A landscape with many valleys, sampled at points; each row gives a point and its height.
From any point a ball takes the steepest step (drop divided by distance) to one of its 2 nearest points. It stops when none of these is lower. Distance is the straight distance between rows; heights are no part of it.
tez: -6 37 21 -15 -6 32 -28 -45 9 12 44 24 9 21 4 51 -14 -3 2 -22 11 -12 37 49 59 -1 27 -6 50 6 -25 10 -26 22 21 -32 17 -4 -47 34 8 26 61 -8 -8 3 -73  (h 299)
Bome: 55 -41 -18 -7 -19 -57 15 -4 -14 -9 -32 24 -14 10 -25 -48 -11 3 15 -8 -46 -13 -14 -4 -24 -26 -17 38 -33 -16 0 -2 30 4 -6 27 13 7 39 21 5 31 -42 -15 -7 -15 114  (h 381)
Rone: 24 36 -19 16 -11 11 -19 7 -25 -45 -37 6 4 47 -58 31 9 5 -16 -13 28 98 61 26 -21 -13 17 15 26 49 11 -17 12 -14 18 -31 14 -24 -5 38 3 18 38 -1 20 17 -3  (h 282)
mora: 0 -73 1 17 -24 28 -18 25 28 40 -21 -17 -12 19 22 -29 17 -42 44 -34 -44 -58 -23 -11 -7 -30 -43 13 -43 -28 33 17 3 -9 -15 55 3 -1 -13 -18 -54 13 -14 10 -23 -12 72  (h 656)
dopi: -4 14 0 -24 -14 48 -10 11 6 -23 11 7 -7 -25 -2 45 -25 -38 0 -34 11 23 18 -16 39 -14 91 -10 -14 20 -34 -39 25 -10 17 -45 8 50 -26 -21 -47 -35 80 -42 0 -8 -12  (h 214)
dem: 29 -46 11 4 -7 25 -4 -4 41 33 26 13 -13 25 49 2 3 -22 42 -36 -14 -83 -9 0 62 -12 -4 8 -9 -32 -17 31 -13 18 -19 36 8 -6 -10 0 9 26 -39 -16 -28 6 29  (h 639)
Bofa: -84 10 -26 -34 15 5 46 15 49 20 77 0 49 -70 50 14 -35 -28 14 40 23 -43 -48 -73 20 11 -8 -39 -20 25 -26 -10 25 -35 -32 -13 -13 27 -27 -44 -26 -82 16 -20 12 -24 -43  (h 517)
Safo: 0 -20 2 20 -4 -9 11 8 25 10 -4 -21 -27 40 -7 -3 4 7 29 -10 -31 -14 -9 -11 4 -8 -36 -3 -32 6 21 1 31 -18 -3 40 11 -5 31 6 -2 65 -38 19 -15 -18 33  (h 697)
rak: 55 -13 7 -3 29 31 -57 -20 7 3 -19 -44 9 3 12 5 53 18 -17 -45 -13 5 26 62 -7 14 38 -2 24 -12 0 37 -54 17 -9 2 3 -30 -12 18 -11 17 -27 -17 14 50 -16  (h 153)
Narub: 22 -30 -7 18 -28 -15 -7 -8 1 8 -22 -10 -18 64 -27 -4 1 -2 47 -35 -44 -11 -2 4 -8 -39 -55 22 -18 -13 25 7 26 -17 16 42 19 -22 9 26 -30 65 -6 12 -11 -22 71  (h 693)
ruma: -20 -8 -23 42 5 -5 8 42 7 -38 -37 -57 -25 18 -27 -21 21 8 2 22 3 62 -3 -25 -53 3 -29 -22 -48 23 39 -24 42 -40 -1 18 -3 8 31 -7 -24 22 -24 29 -3 -17 16  (h 497)
Raf: -34 18 -4 3 -30 -3 21 10 -25 -7 -4 22 -13 12 -40 -8 -20 -37 -22 28 11 51 11 -35 -34 -21 6 -5 -22 31 0 -35 29 -16 35 -20 7 42 9 -13 -22 -8 75 28 -10 -37 15  (h 556)
madi: -15 47 -6 -8 -24 -31 15 25 -55 -32 -36 37 4 -23 -60 -18 -28 13 -49 48 17 70 15 -1 -55 -9 27 6 39 6 -1 -24 5 15 35 -49 -11 27 14 1 16 -42 44 1 11 -1 -13  (h 171)
foge: -24 15 4 -47 42 -10 18 -11 4 13 45 14 44 -79 54 -2 -6 18 -9 11 28 -34 -34 -40 46 47 34 -17 19 -3 -35 -1 -4 -3 -22 -39 -14 3 -19 -11 34 -69 -20 -37 18 20 -54  (h 404)
pap: 54 11 -10 31 -17 -18 2 8 -30 -45 -47 12 -7 38 -60 10 12 9 3 -5 13 98 41 22 -20 -26 -7 25 12 34 6 -11 29 -16 7 -20 17 -13 30 53 14 23 2 -1 26 8 46  (h 319)
kudi: -9 -39 -8 19 37 13 -15 19 13 10 -21 -63 -11 -27 13 -35 45 24 -16 7 -9 -24 -45 -10 -47 24 -36 -19 -36 -14 26 18 -16 -2 -26 42 -8 -19 20 -31 -22 0 -63 22 2 10 4  (h 485)
Gaguk: -32 11 -1 23 9 -40 9 17 -26 -7 -16 -15 0 -14 -21 -46 12 13 -28 46 0 28 -17 -27 -50 19 -35 -14 -14 1 33 -15 1 -1 8 2 -5 -1 15 -29 9 -22 -16 45 8 -6 -5  (h 271)
gof: -15 -53 12 17 -23 35 -15 6 28 44 20 4 -1 22 30 -12 9 -40 30 -17 -18 -90 -20 2 9 -18 -34 5 -23 -45 17 17 -18 7 -9 57 -2 -5 -20 -9 -22 18 -16 25 -36 -3 26  (h 648)
Bonas: -23 -2 3 36 -15 65 -39 6 6 11 -8 -54 -5 76 -14 24 21 -32 25 -35 -31 12 41 48 -14 -38 -60 16 -1 -20 40 18 -20 -18 14 20 2 -26 -38 14 -60 36 57 27 -23 0 -21  (h 160)
pum: 32 3 31 -20 28 -2 -5 -16 30 15 26 -1 -2 -12 58 9 1 10 17 -23 14 -52 -14 -4 74 29 28 -11 18 0 -29 19 -16 28 -23 5 13 -12 6 2 42 12 -41 -28 -4 24 -27  (h 621)
tadal: -11 24 -28 26 17 -1 17 79 -3 -64 -51 -42 -16 -48 -11 13 8 6 -14 46 15 72 22 -18 -46 23 58 -22 -15 24 2 -19 11 -24 -4 -27 -43 24 31 -49 7 -54 -33 -8 45 29 -29  (h 541)
Kol: 35 11 18 5 13 -27 -18 -30 7 10 4 10 -9 50 10 5 -7 23 10 -15 -14 -16 7 19 32 2 -16 1 27 6 -14 4 -13 23 12 14 9 -27 4 42 26 54 -12 16 -6 -1 3  (h 412)
nuve: 66 12 24 -17 43 3 -25 -14 1 -26 2 9 2 -24 35 7 19 35 -5 -27 4 -5 11 21 45 36 55 -13 15 5 -43 9 -15 15 -14 -13 -11 -6 7 14 39 -2 -42 -45 19 36 -7  (h 609)
zal: -14 -5 -17 -8 -15 -50 45 37 -21 -44 -26 23 -3 -32 -23 -38 -30 -10 -27 57 15 39 -18 -54 -32 -4 0 7 -33 17 -9 -34 43 -22 -3 -15 -9 59 30 -28 20 -45 -6 8 12 -8 40  (h 513)
sef: -13 -4 -15 35 36 4 15 74 10 -47 -59 -78 -24 -40 6 -4 32 33 -16 36 15 67 4 -23 -64 43 30 -30 -27 9 13 -3 1 -22 -19 10 -39 -6 41 -56 -2 -28 -69 7 35 25 -12  (h 523)
biza: 28 -31 -3 17 -40 3 -10 -4 -18 -3 -45 8 -21 56 -44 -10 10 -19 40 -38 -45 17 23 15 0 -33 -25 53 -26 10 15 -9 42 -23 16 9 26 -24 12 47 -44 39 32 -17 6 -26 111  (h 688)
Dib: 43 -19 22 -14 -13 -12 -19 -37 10 27 7 31 -5 53 -2 12 -3 -8 17 -40 -34 -28 7 49 33 -27 9 18 30 -15 -17 19 -23 16 -1 19 14 -23 -9 52 8 45 9 1 -20 0 24  (h 394)
sope: 15 23 -18 29 18 56 -34 12 12 -38 -14 -37 -13 27 -10 58 22 -9 2 -23 18 51 40 11 8 16 51 -9 -2 44 -3 -6 18 -31 14 -18 19 -7 -15 4 -35 11 37 -21 4 8 -28  (h 362)
ralib: -37 14 -16 -37 24 13 7 15 -4 2 24 2 36 -85 19 29 7 -3 -14 24 24 -8 -15 -31 13 43 62 -19 21 1 -22 -6 -9 -1 -15 -44 -7 26 -16 -41 -12 -94 10 -46 11 16 -61  (h 361)
gad: -5 44 4 10 30 -39 -8 -8 -27 -5 7 -20 10 46 -33 -7 12 50 -21 0 -1 64 18 40 -15 -6 -51 -1 46 10 18 15 -14 15 20 1 -9 -42 13 29 48 67 -19 50 17 -5 -57  (h 440)
Retal: -26 61 -14 -11 18 -40 21 39 -49 -41 -38 16 9 -39 -29 -7 -2 45 -40 59 22 47 10 -4 -27 49 29 3 47 0 -1 -5 -11 33 27 -56 -19 8 23 -11 58 -59 -9 0 34 23 -74  (h 162)
gub: -42 30 13 -3 59 -34 15 10 -6 8 -2 -26 28 -51 31 -18 19 43 -26 43 19 -8 -38 -27 -24 54 -21 -19 16 -16 12 6 -22 13 -11 0 -14 -34 11 -8 50 -41 -59 23 24 3 -73  (h 280)
Fup: 14 11 -8 -24 16 10 -23 -9 -22 -8 -11 -5 16 -35 -3 -3 32 12 -55 -8 4 1 10 41 -33 9 37 -7 36 -12 -16 19 -48 25 -1 -36 1 -3 -9 -9 -6 -33 -3 -6 2 26 -40  (h 256)
buf: 6 -2 4 -2 1 6 -7 -5 -4 12 -1 3 -12 3 13 0 20 -7 -21 -2 -3 -9 -11 -1 -1 1 2 -4 -13 -5 5 6 -3 11 6 2 9 12 4 -9 -12 2 -4 9 -14 6 4  (h 519)
Fimul: 16 -38 29 -28 -27 24 21 -27 36 17 43 59 1 23 34 40 -70 -33 61 -49 7 -74 -3 -7 97 -21 20 16 7 -6 -34 3 20 16 -7 27 8 4 -20 12 27 19 16 -31 -37 -23 29  (h 333)
Bula: -28 43 -5 40 -8 40 -21 -2 12 -3 17 -50 -4 88 -31 38 -1 -25 20 -18 -5 37 38 47 2 -24 -68 6 -4 11 38 11 -18 -25 25 9 13 -23 -45 20 -49 63 54 45 -26 -17 -52  (h 199)
tol: -17 11 21 20 6 -12 1 -24 25 31 29 -19 0 65 22 6 -14 16 25 5 3 -39 1 39 38 6 -71 -13 27 2 21 23 -12 14 -6 32 9 -53 6 5 45 89 -27 54 -15 -5 -39  (h 377)
Kuzoz: -5 20 -31 8 21 16 21 78 -10 -45 -18 -26 9 -69 -5 12 -2 -9 -25 40 20 37 24 -27 -18 27 82 -27 -18 22 -15 -28 14 -16 -20 -29 -36 40 15 -58 1 -89 -10 -50 28 21 -22  (h 559)
Pul: -88 33 -7 -24 -30 7 6 -31 5 39 43 3 38 -61 -2 6 -6 6 -16 52 43 -25 -26 -25 -28 11 -17 -9 36 -13 11 -7 -18 1 25 -37 -13 -13 -33 -1 -10 -65 45 7 -13 -19 -79  (h 418)
mobi: 57 -35 -9 23 1 50 -44 12 22 -3 -30 -42 -19 28 17 2 43 -1 29 -48 -31 -7 6 27 3 -7 15 12 -25 -11 22 20 -4 -8 -15 14 8 0 -9 2 -51 25 -25 -16 9 35 36  (h 37)
rur: -22 50 0 22 6 -38 16 -28 -10 0 11 -14 2 71 -47 5 1 27 -9 19 -1 44 17 15 -7 -1 -79 -2 29 30 23 -9 10 -1 31 8 7 -32 18 16 30 78 17 56 -11 -27 -39  (h 454)
niz: 35 25 14 -5 18 -23 -13 -32 -3 10 6 -11 8 73 -24 11 10 31 4 -15 -7 33 21 50 23 -12 -53 2 47 15 5 10 -15 16 3 -6 15 -52 13 59 30 85 -21 26 0 -3 -19  (h 426)
zaz: 64 -21 26 -67 -24 -34 -1 -50 -23 6 26 91 9 -13 -8 -5 -37 14 0 -33 -5 -21 2 6 37 -29 51 28 15 -27 -57 -13 20 14 2 -25 7 34 -5 46 31 -5 22 -54 -11 -9 64  (h 387)
Vol: 13 -28 20 0 -33 14 -11 -28 27 15 23 40 -22 46 10 30 -38 -30 36 -40 -25 -51 -7 5 55 -23 7 17 -2 -15 -19 8 9 -8 8 26 24 5 -16 30 -2 34 30 -12 -26 -23 38  (h 367)
gavid: 23 21 7 -5 -2 -19 -10 -10 -42 -8 -26 5 12 8 -42 -16 19 19 -46 -8 -13 40 23 36 -22 -12 5 2 34 2 2 6 -23 14 6 -23 5 -5 4 13 7 -1 8 4 13 11 -11  (h 191)
nefit: -27 60 -5 -4 -21 -38 39 34 -57 -61 -22 30 2 -31 -57 6 -16 20 -35 65 23 75 37 -9 -26 14 22 3 32 18 0 -18 5 14 37 -61 -16 24 27 -7 60 -20 13 -1 25 10 -51  (h 54)
Beso: 23 -23 -9 -13 -25 -57 48 20 -48 -16 -26 52 -14 -38 -37 -66 -19 -9 -36 40 -2 24 -6 -30 -41 -32 -17 25 -36 -16 -7 -37 23 -3 -8 -5 -7 45 30 -5 12 -34 -9 5 1 -19 99  (h 484)
memip: 56 -27 3 4 37 -35 38 34 22 -31 9 0 3 -6 25 -11 -27 18 33 -6 -17 2 -18 -53 50 17 12 -4 -47 37 -29 -17 49 -16 -27 24 2 16 57 -9 23 24 -67 -47 8 -4 64  (h 424)
dudub: -49 17 13 28 3 11 3 -45 15 38 44 3 0 24 15 17 -8 8 14 16 17 -36 1 18 23 6 -49 -14 31 3 23 21 -34 11 1 19 -4 -44 -24 -8 23 34 14 56 -19 -11 -74  (h 359)
vari: -51 21 -28 38 -8 -6 20 29 -5 -12 -18 -46 -18 27 -31 -14 14 -12 -11 40 -3 41 -9 -31 -49 -7 -50 -22 -43 29 46 -29 18 -37 26 18 -4 5 9 -17 -26 34 13 66 -10 -38 -2  (h 482)
Bunuk: 32 8 -20 36 -6 77 -38 29 -10 -54 -40 -43 -27 24 -9 49 29 -31 11 -35 20 66 55 15 -5 13 74 1 -26 38 -1 -19 42 -44 6 -21 18 -2 -9 2 -46 -21 45 -39 27 9 17  (h 334)
Gapus: 9 -54 2 -2 20 -25 9 3 30 30 18 4 -4 -11 49 -38 6 2 15 4 -4 -77 -49 -36 14 15 -43 -4 -29 -17 0 10 1 3 -41 50 3 -3 19 -23 3 5 -64 2 -10 -7 33  (h 708)
figuk: 12 -19 -5 26 -2 71 -54 12 18 4 -11 -65 -13 44 8 18 40 -25 17 -48 -29 -1 14 31 -16 -21 -7 2 -17 -18 32 12 -25 -12 0 26 1 -12 -43 -8 -59 31 17 7 -8 21 -7  (h 107)
Patis: -86 9 -9 -33 -26 0 48 -5 35 20 87 30 31 -45 40 16 -64 -25 13 38 37 -28 -49 -59 19 -2 -15 -17 -3 28 -25 -11 34 -22 6 -18 -18 34 -35 -31 -24 -57 44 -13 -16 -40 -43  (h 486)
Gul: 28 5 7 21 42 -28 5 22 19 -25 -3 -7 -9 6 20 9 -15 30 8 -9 -2 9 -6 -37 34 42 1 -8 -17 38 -23 -8 26 -13 0 21 14 -5 48 -3 19 45 -57 -21 10 8 11  (h 445)
Zaro: -39 27 -8 38 12 -18 -6 6 -5 4 0 -44 -18 58 -40 1 4 5 -3 28 0 42 3 15 -29 -7 -81 -28 -13 18 40 -7 3 -13 22 18 2 -5 13 0 -11 55 17 59 -12 -20 -22  (h 467)
feruv: 31 -33 34 3 15 15 -14 -24 46 36 28 18 8 7 70 7 0 1 45 -42 5 -103 -12 14 65 12 -6 -14 11 -24 -11 37 -29 49 -40 27 12 -21 -22 24 31 17 -54 -16 -9 23 -6  (h 631)
piv: 55 -21 -8 -20 -10 -35 28 -10 -34 -27 -35 49 -10 -32 -20 -44 -5 4 -24 11 -13 24 0 -12 -13 -13 26 23 -19 -11 -18 -19 17 8 -7 -10 -2 35 31 17 9 -24 -16 -26 8 1 77  (h 458)
kif: -4 -15 14 -45 3 17 20 -24 24 30 70 51 8 -13 45 37 -64 -26 44 -47 15 -53 -17 -18 95 -14 45 -2 9 1 -56 7 10 5 -16 -5 6 32 -27 -4 5 -20 21 -38 -19 -11 -10  (h 277)
Vuk: -25 1 -8 -16 36 -30 37 14 5 -4 32 12 23 -59 23 -19 -8 14 -14 39 26 -12 -40 -55 18 44 19 -12 -17 8 -17 -14 10 -7 -24 -12 -9 23 15 -34 35 -63 -35 -14 16 1 -23  (h 358)
ved: 36 19 29 -16 3 21 -57 -39 0 18 6 -2 8 33 12 24 23 1 -10 -46 -3 -6 29 65 16 -4 19 1 59 -22 -14 32 -54 26 -8 3 6 -24 -27 32 -9 8 10 -1 2 36 -49  (h 206)
Did: -61 -8 -15 -11 13 14 26 30 42 18 41 -24 36 -54 45 1 2 -44 -2 43 3 -35 -35 -70 -7 10 -7 -42 -41 19 -3 1 -5 -31 -19 10 -19 20 -15 -65 -40 -76 4 -16 1 -22 -34  (h 542)
Vade: -2 14 -13 -41 -34 18 12 13 -48 -12 -9 51 -3 -76 -47 -17 -42 -17 -35 -2 25 45 5 3 -54 -36 66 22 7 -13 -17 -30 24 10 18 -65 -1 65 -20 -15 -27 -73 76 -20 0 -2 34  (h 328)
vilav: 30 7 -15 -2 -7 69 -25 24 5 -43 -23 -17 -17 -3 1 57 11 -48 -3 -30 17 40 31 -7 20 5 108 -3 -20 33 -31 -24 34 -22 7 -37 3 32 -11 -13 -50 -51 55 -68 20 10 5  (h 290)
bipo: 68 -13 1 17 11 38 -47 -4 5 -17 -40 -37 -7 24 -18 14 57 9 12 -57 -10 36 34 56 -21 -2 19 12 1 8 5 20 -3 -6 -19 2 23 -30 -5 36 -26 15 -13 -23 22 35 26  (h 99)
gupu: -69 49 14 6 27 -28 14 -24 10 31 26 -7 39 -22 40 -14 7 23 -7 55 31 -41 -32 -25 10 58 -51 -20 33 -5 24 12 -20 34 6 -6 -22 -43 -17 -1 46 -21 -34 31 25 -2 -83  (h 317)
Sofu: -29 -24 0 28 22 4 -13 1 16 28 -12 -48 -12 19 14 -32 39 18 2 11 -22 -31 -28 8 -48 1 -80 -18 -11 -20 40 25 -29 -16 -17 60 -4 -29 8 -15 -23 30 -44 54 -11 -6 4  (h 473)
fel: -88 20 4 9 -14 8 19 -35 39 48 36 -14 28 -22 47 4 -10 -5 11 41 32 -61 -23 -31 16 36 -57 -27 24 0 20 21 -19 9 -9 6 -19 -40 -34 -15 12 -22 -2 35 -2 -15 -94  (h 347)
nif: -21 46 24 -10 8 13 -5 -45 11 35 35 16 18 28 16 32 -9 7 0 3 22 -15 15 33 48 16 -10 -14 46 10 -7 20 -36 35 8 -15 6 -28 -31 18 37 27 34 24 -3 -3 -78  (h 331)
sanaz: -31 3 -27 -1 5 -44 32 26 -34 -6 -39 0 17 -49 -21 -52 17 27 -46 67 18 29 -8 -22 -76 13 -17 2 -6 -8 14 0 -10 2 5 1 -15 12 29 -21 24 -63 -30 30 21 15 -12  (h 216)
vum: 3 14 -13 18 -13 -21 31 24 -18 -53 -35 7 -7 -1 -23 -11 -14 1 -19 15 14 52 10 -27 -6 2 26 -1 -16 33 1 -29 34 -5 23 -13 -8 35 31 -9 15 -1 10 -9 12 -12 26  (h 540)
Sepu: 39 15 -17 -9 20 -4 9 42 -23 -63 -30 2 4 -65 1 9 0 17 -29 19 12 45 42 -7 5 39 97 -1 10 15 -27 -17 3 6 -16 -50 -34 30 20 -21 26 -73 -24 -55 40 38 -6  (h 581)
rad: 10 24 9 -37 -39 39 -11 -18 -25 -12 13 45 -15 -9 -20 33 -45 -28 -8 -26 13 35 18 9 12 -30 78 5 11 27 -29 -29 14 7 31 -65 11 50 -32 18 -29 -23 102 -44 -2 -4 8  (h 135)
buno: -33 -35 -6 36 -21 28 -20 7 14 34 9 -29 -4 68 -9 -7 21 -35 32 -15 -30 -35 6 21 -24 -34 -75 12 -14 -38 53 19 -29 -6 5 56 9 -25 -22 -4 -29 55 9 67 -28 -15 8  (h 452)
kade: -4 -19 -13 43 26 1 12 61 7 -38 -66 -74 -20 -14 -15 -14 39 29 -10 25 -8 64 -2 -13 -72 6 -10 -27 -33 5 38 -14 15 -33 -17 18 -30 8 43 -26 -10 14 -59 19 25 13 26  (h 510)
rez: 89 -26 2 -2 -13 -50 -1 -18 -23 -10 -41 30 -10 41 -33 -22 -2 24 29 -27 -39 14 14 20 -12 -29 -12 36 -6 -8 -12 6 26 12 -8 14 28 -15 32 65 12 45 -44 -19 16 3 113  (h 363)
roto: -43 0 -9 48 9 24 -21 11 21 30 3 -59 -15 39 1 -5 33 -14 19 2 -14 -14 -7 17 -32 -6 -82 -23 -13 -23 61 18 -35 -15 0 41 1 -15 -21 -9 -42 37 0 62 -21 2 -31  (h 462)
tigo: 2 -19 7 26 -33 27 -13 -20 21 19 11 -3 3 94 -15 33 -21 -24 59 -34 -35 -41 32 42 35 -34 -44 24 11 -19 6 22 -5 -1 7 40 18 -41 -31 44 2 85 25 30 -26 -15 18  (h 425)
Liga: -22 -6 9 13 37 -43 13 -26 5 31 15 -3 9 -14 35 -28 14 23 -5 33 5 -42 -44 -13 5 31 -54 -7 2 0 13 9 -15 27 -13 21 -6 -34 27 -6 32 19 -58 27 4 -1 -13  (h 411)
zoti: 33 38 1 2 2 0 -43 -19 -28 -21 -15 -19 10 39 -41 27 18 10 -23 -30 8 70 47 54 -3 -15 13 9 38 9 2 -2 -7 3 15 -22 18 -20 -16 41 -4 30 36 -1 28 11 -28  (h 243)
Nugod: -41 -38 11 23 -44 41 -2 -13 16 36 22 -1 6 74 -2 7 -17 -38 28 -34 -19 -56 15 42 5 -37 -49 7 7 -45 33 38 -18 -2 12 46 4 -25 -39 7 -17 52 25 50 -44 -26 -4  (h 439)
nikup: 11 -21 5 -1 8 -49 -3 -27 -9 36 6 12 3 11 0 -36 23 23 -16 9 -12 -30 -19 21 -18 -13 -54 7 5 -31 15 11 -20 17 -7 30 -1 -27 18 16 24 26 -33 24 -5 -1 30  (h 429)
saz: -32 46 8 -10 51 -26 25 26 -30 -19 -11 -20 32 -54 11 -10 19 35 -23 37 18 2 -13 -10 -25 67 21 0 39 -8 -4 -1 -33 18 5 -36 -14 -18 17 -10 60 -64 -38 -13 32 27 -92  (h 237)
kalo: 24 -10 25 -64 -20 5 9 -33 0 11 51 81 -9 -20 6 27 -63 -5 20 -30 14 -24 -12 -10 71 -35 68 20 11 -19 -58 -13 14 6 4 -35 0 43 -19 12 15 -15 50 -55 -13 -4 23  (h 343)
Gam: 8 -38 1 0 -60 0 -2 -1 -27 6 -37 28 -24 41 -40 -14 -13 -47 9 -19 -47 10 10 -3 -12 -44 -35 50 -34 -6 24 -26 36 -8 30 15 6 8 6 26 -44 28 67 15 -17 -35 102  (h 682)
lin: -4 30 9 -9 -25 36 -47 -33 4 20 24 10 5 39 -18 35 0 -16 -16 -41 -8 -2 30 62 8 -28 28 -3 56 -20 -9 19 -50 12 20 -25 10 -11 -49 25 -25 14 61 11 -11 11 -62  (h 257)
zire: -85 33 -12 -27 -29 -10 33 -32 19 34 68 22 18 -43 10 11 -42 -18 -4 50 37 -16 -33 -39 -10 11 -20 -11 20 10 -5 -9 18 -13 22 -30 -18 5 -38 -30 0 -42 39 14 -19 -39 -59  (h 453)
veru: 6 -23 12 -34 -22 -36 -2 -54 -26 44 9 53 11 -20 -1 -45 6 15 -26 -3 -13 -35 -7 32 -33 -30 -22 31 20 -47 2 15 -28 26 -5 28 -4 -14 0 29 5 -20 -5 14 -3 1 50  (h 451)
liba: 35 -11 7 -14 54 -40 16 6 -5 -14 -15 -8 1 -46 32 -42 16 54 -10 10 -3 -20 -28 -6 8 34 1 6 -10 -9 -22 12 -5 12 -36 12 -12 -8 36 -8 52 -10 -84 -17 14 25 24  (h 723)
resip: -9 15 -10 -27 15 26 -19 0 -7 9 7 -20 21 -69 -3 25 27 9 -39 -6 21 -18 -5 10 -23 17 66 -19 20 -14 -8 0 -33 12 2 -41 -2 13 -15 -24 -20 -71 8 -33 0 23 -51  (h 307)
Tar: 42 10 -1 -14 43 4 -9 13 -18 -41 -16 -2 17 -53 22 9 17 29 -34 -7 14 17 26 14 8 40 78 1 15 -1 -34 10 -24 21 -15 -35 -7 2 12 -2 38 -33 -32 -55 25 49 -14  (h 598)
Giv: -22 -4 10 22 22 -13 10 -6 35 26 13 -29 -13 15 29 -4 -10 11 27 22 6 -44 -31 -11 21 28 -54 -33 -4 17 17 15 1 3 -2 41 12 -37 13 -12 25 48 -35 36 -18 -12 -28  (h 393)
giri: 10 21 17 12 -6 49 -25 -16 28 -8 7 -7 -13 47 14 51 -5 -21 33 -32 -1 -3 29 9 61 3 21 -15 7 22 -12 7 8 -11 12 -4 18 -5 -27 17 -15 35 41 -14 -11 -6 -31  (h 392)
lir: -5 -44 -15 31 9 -21 12 19 41 22 -1 -19 -19 17 37 -16 -4 -6 47 -8 -29 -51 -41 -37 5 1 -46 -8 -50 -2 15 8 31 -8 -22 67 15 -4 42 -29 -19 48 -67 14 -20 -28 53  (h 702)
sagap: -98 22 9 -31 -32 -3 12 -61 23 47 57 26 43 -32 37 11 -27 7 -7 39 44 -59 -36 -7 4 16 -39 -5 54 -22 8 23 -18 25 14 -11 -33 -28 -45 7 21 -34 18 19 -6 -15 -79  (h 380)
fot: 75 -8 7 -8 -14 -44 1 -19 -34 -29 -37 31 3 39 -49 -21 3 38 -5 -18 -11 60 26 39 -5 -35 2 37 15 16 -11 3 21 9 -6 -5 23 -17 31 71 28 32 -10 -12 15 2 66  (h 344)
gafir: -38 8 -2 -2 28 -37 26 9 -4 1 8 6 17 -27 3 -11 3 10 -14 46 22 2 -21 -45 -8 26 -15 -13 -20 12 0 -16 -2 -6 7 -3 -1 17 16 -35 20 -23 -10 8 -2 -8 -23  (h 318)
fufa: 20 -3 2 23 43 6 -5 21 31 -12 -20 -58 -6 -11 29 3 17 34 11 -19 1 -2 -13 -11 4 52 -1 -26 -18 26 4 6 2 -7 -32 25 -12 -17 38 -22 3 35 -83 -5 12 22 -15  (h 463)
Subi: 23 -18 9 -43 -7 30 -17 -28 17 22 39 26 4 -25 44 19 -18 -13 22 -43 5 -50 -15 -5 58 -4 59 -3 9 -29 -40 14 -7 5 -16 -16 -3 18 -26 -19 -13 -27 13 -35 -7 18 -6  (h 200)
bito: 3 22 11 -23 -56 24 -18 -11 -40 -15 -13 47 -15 -17 -52 2 -33 -33 -25 -19 9 53 18 8 -38 -43 56 27 16 -7 -10 -35 19 8 31 -61 1 45 -20 18 -30 -39 99 -17 -4 -7 38  (h 245)
tegi: 26 -23 -1 -25 39 -28 24 13 20 8 28 13 11 -50 55 -25 2 17 17 7 -6 -49 -34 -45 31 29 -9 -5 -33 -6 -20 4 12 -4 -42 23 -2 7 29 -39 23 -9 -79 -34 6 8 39  (h 715)
Leta: -18 23 -17 -14 -20 15 6 19 -34 -15 -11 22 3 -65 -41 -3 -7 -4 -43 34 18 29 12 -4 -42 -7 46 4 10 -11 -2 -25 -1 12 13 -53 0 47 5 -24 -13 -74 38 -19 4 8 -7  (h 267)
sufo: -15 18 -26 4 -20 -11 19 48 -42 -45 -50 6 3 -75 -32 -17 3 16 -49 60 19 53 12 -5 -64 5 34 1 -1 3 13 -1 -30 1 -3 -32 -23 26 15 -42 16 -71 1 1 29 21 -4  (h 291)
veso: -3 10 5 3 -29 6 1 -21 -17 1 -1 15 -16 13 -30 0 -1 -27 -16 3 -14 4 0 -2 -10 -11 2 3 -14 1 -3 -20 1 -5 27 -7 9 8 -11 -1 -15 18 52 11 -15 -16 10  (h 535)
Sal: 20 2 3 37 -7 26 -9 -13 32 -6 9 -7 -16 76 5 39 -17 0 53 -30 -8 -15 25 31 59 -12 -12 0 -4 18 -7 13 2 -10 5 23 26 -22 -22 39 -3 78 7 3 -18 -16 -23  (h 410)
nefa: 12 -34 -12 17 4 -4 -23 -4 7 13 -13 -16 -6 -33 11 -27 46 -7 -24 5 -4 -23 -19 11 -47 -1 -14 -9 -25 -28 17 22 -39 -2 -25 33 6 1 -3 -19 -31 -27 -31 5 6 15 20  (h 500)
pep: 52 -46 -21 -3 12 -33 31 20 11 -7 0 14 -11 0 9 -28 -7 2 30 -2 -28 -37 -27 -43 18 -8 -7 17 -53 4 -12 -14 44 -11 -18 30 8 22 41 -7 3 19 -47 -22 -2 -7 97  (h 403)
nenab: 47 -16 4 -58 -7 -30 16 -30 -24 -4 -2 71 -7 -55 -3 -41 -22 27 -19 -5 -3 1 -11 -12 19 -17 47 32 -4 -16 -56 -18 10 16 -9 -22 -12 39 9 14 27 -36 -9 -47 -5 1 62  (h 427)
daz: -22 -56 5 11 -37 30 -18 6 -7 40 -28 -3 -24 31 8 -28 11 -52 11 -23 -41 -32 -9 8 -32 -47 -42 23 -39 -38 41 -2 -3 -19 11 38 -7 8 -23 -4 -57 10 39 27 -18 -16 54  (h 664)
Fofat: -22 -44 12 -11 -50 -4 7 -6 -33 37 -6 28 -29 13 -21 -37 -15 -49 1 1 -36 2 -9 2 -49 -66 -44 37 -20 -25 39 -22 18 -10 16 16 -10 3 -9 4 -31 5 68 33 -35 -27 81  (h 673)
riv: 16 -5 3 -22 0 39 -7 11 15 -4 30 10 -5 -20 23 35 -11 -27 -1 -23 8 -21 -5 -18 45 0 62 -10 -15 16 -24 -3 8 -3 -10 -17 8 34 -22 -35 -26 -29 36 -44 -10 -5 -20  (h 96)

Call two points neighbours if one is among the 2 nearest of the other. Go from one point of each pair to the other, from neighbour to neighbour, staying as low as possible. Name the highest point that can't be avoided.
rad / nefit -> Vade
gavid / sanaz -> foge
sanaz / nefit -> sufo
rad / riv -> dopi

Where does a ball stop that starts at each point below?
tegi -> riv
Fofat -> riv
Giv -> mobi
Tar -> riv
Zaro -> riv
fufa -> gavid
Bofa -> nefit
